Each row is a point on a landscape with many valleys, with its height.
From any point a ball rolls to the lowest of the 5 points nearest to it. It stops when none of these is lower. Distance is the straight distance between rows; heights are no part of it.
z_89 height 14.9: [ 89 131 132 117 143 116 135 114 111 139 132  80 174]
z_748 height 37.9: [139 164 153  75 158  99 122 116 139 155 114  77 107]
z_342 height 30.2: [ 82 103 153 118 161 125 132 129  80 136 124 117 167]
z_376 height 32.5: [132 121 110 167 103 141 138 108 136 123 112 168 130]
z_749 height 62.7: [107 114 162 109 183  99 132 135  91 130 117  67 199]
z_918 height 35.2: [111 125 131 158 131 151 123 118 114 140 104 168 110]
z_131 height 22.6: [108  83  58 180  66 106 155 137 145  74 155 157 186]
z_695 height 23.7: [ 98 126  73 161  68 117 157 134 126 110 182 149 163]
z_861 height 15.8: [152 103  73 168  66 133 160 114 166  93 134 170 147]
z_602 height 26.3: [163 109 120 203 105 156 133 105 158 130 108 136 182]
z_947 height 45.7: [157 152 164  72 167  72 135  82  96 145 104  85 135]
z_539 height 66.2: [140 115 170  76 182 101 130 112  90 126 122  92 180]
z_744 height 38.6: [140  81 186 120 167 162 130 123  60  97  92 129 147]
z_971 height 20.4: [115 121  79 157  80 123 149 127 144 109 152 166 140]
z_589 height 22.7: [ 87  95 112 193 103 131 136 118 113 114 118 126 164]
z_51 height 42.7: [123 118 163  93 162 130  77 161 129 160 133 135  56]
z_631 height 7.5: [121 146 152  95 162 131 107 140  81 139 109 139 104]
z_998 height 51.1: [137 149 161  73 176 114 104 127  77 144 121 112 134]
z_908 height 36.5: [130 175 123 113  76 102 152 112 176  98 155  98 107]
z_642 height 21.7: [152 128 130 154 121 159 118 130 145 140  89 152  68]
z_381 height 60.8: [127 113 163  77 196 122 125 129  54 124 130 113 162]
z_807 height 35.4: [100  98 151 127 165 136 119 122  71 131 114 133 159]
z_422 height 36.6: [177 103  74 165 116 171 125 120 182 132 132 158 207]
z_627 height 47.5: [169  86 189 110 171 162 119 122  44  86  97 130 134]
z_182 height 25.6: [128 147  85 118  93 112 145 167 180 113 183 158  98]
z_359 height 24.1: [131  96 116 196 107 143 142  96 147 110 104 146 158]
z_580 height 13.6: [109 161 105 133 111 133 126 128 134 149 151 135 112]
z_800 height 20.6: [134 109 104 125 119 130 117 160 180 153 156 153  54]
z_435 height 32.7: [127 180 106 116  72 108 149 138 168 110 175 117 114]
z_999 height 27.5: [122 165  68 122  69 113 159 143 139 108 173 161 144]
z_670 height 60.3: [156 119 177  90 171 151 102 135  61 122  91 158  94]
z_894 height 29.1: [127 159 133  99 118 113 103 144 177 154 162  98  64]
z_641 height 16.6: [190 125  88 156  96 150 145 118 189 115 114 157 115]
z_623 height 46.0: [141 115 172 113 159 154 129 119  67 116  90 147 121]
z_259 height 16.1: [112  69 161 122 183 129 135 152  50  88 110  91 171]
z_186 height 47.8: [135 166 152  74 171 113 109 130 105 152 113 111 110]
z_878 height 21.5: [108  86  78 195  76 128 149 114 141  94 125 143 168]
z_476 height 31.6: [133 158 127  88 140  83 142  77 142 128 101  70  95]
z_154 height 24.0: [ 74 116 123 150 120 121 137 125 117 142 138 113 168]
z_278 height 21.4: [146 139  97 159  98 135 147 113 157 123 111 158 100]
z_935 height 32.3: [ 93 149 113 138 108 121 136 120 114 142 158 126 139]
z_189 height 55.3: [121 151 152  81 169 120  85 161 105 159 122 126  76]
z_46 height 27.2: [ 90  89 148 177 127 143 124 115 105 113 104 135 160]
z_979 height 19.5: [165 126  99 147 118 144 117 132 193 126 117 157  71]
z_606 height 38.1: [165 112 193 160 141 176 129 123 104 125  93 136 160]
z_646 height 42.9: [112  92 152  98 183 113 129 150  46 116 117 108 181]
z_767 height 34.2: [131  90 174 156 146 171 127 124  91 116  86 139 145]
z_302 height 37.7: [122 155 142  91 123 106 116 120 168 139 133  69  66]
z_112 height 36.0: [114 136 136 109 144 133  95 153 154 159 147 125  54]
z_700 height 32.6: [108 152 112 121 118 122 116 151 139 154 144 120  77]
z_425 height 33.3: [141  92 171 179 131 165 128 113 123 117  93 130 168]
z_827 height 44.4: [115 162 134 100 135 121 102 136 136 157 134 104  90]
z_468 height 58.2: [153 152 163  68 186 116 103 149  75 142 117 127 107]
z_980 height 23.0: [ 59  96 109 175 126 123 146 130 102 122 127 114 175]
z_828 height 22.4: [126 140 111 119 111 122 120 169 174 145 176 130  74]
z_752 height 26.0: [127 144  81 141  95 129 144 135 156 124 159 174 112]
z_233 height 23.3: [ 99 105 103 181 103 130 139 105 116 124 135 135 149]
z_659 height 49.8: [156 163 170  57 183 107  87 137 108 149 118 102 103]
z_500 height 26.2: [ 97 134 123 117 145 123 128 114  91 153 134 116 156]
z_174 height 32.4: [105 169  99 128  92 121 145 117 140 121 171 104 150]
z_647 height 29.0: [134 117  92 102 103 115 127 179 210 108 190 173  76]
z_197 height 45.4: [121 152 139  98 146 134 117 140 107 151 114 133  90]
z_357 height 16.7: [177 118  74 146  83 144 159 124 183  90 130 176 125]
z_339 height 24.3: [180 121 103 173 107 157 137 105 179 134 110 146 166]
z_466 height 37.8: [136 172 135 100  87  88 129 150 210 105 182 109  92]
z_904 height 38.0: [161 122 155 180 128 169 125 124 145 138 108 145 183]
z_458 height 31.3: [168 127 148 161 116 169 124 111 132 141  84 154 124]
z_410 height 18.9: [ 74 108  90 173  94 130 146 120 132 121 148 126 172]
z_127 height 43.0: [163 157 177  51 179  81 107 116 114 136  97  88 104]
z_854 height 22.2: [141 100  91 125  97 129 132 165 202 110 165 178  51]
z_956 height 10.7: [167 106  88 175  84 155 151 102 168 115 118 150 156]
z_564 height 26.6: [113 169 128 117 115 107 140  93 133 147 129  84 143]
z_254 height 32.8: [119 168 119 110 104 118 123 146 151 143 173  95  98]
z_84 height 51.8: [130 158 160  73 171 112  88 142 114 163 127  98  99]
z_303 height 28.9: [ 60 108 137 145 148 120 132 139  93 122 111  88 184]
z_545 height 57.2: [130 146 157  90 179 109 124 120  81 153 119  96 155]
z_537 height 18.8: [151 127 103 154 102 141 129 133 175 125 121 168  76]

Two balls start at each pair of points below. Name the first point that both come to, or write -.
z_278, z_908: -
z_800, z_971: z_956
z_659, z_51: -

For each start below, name the point where the ball stops.
z_458: z_956
z_999: z_956
z_807: z_89
z_476: z_89
z_904: z_956
z_376: z_956
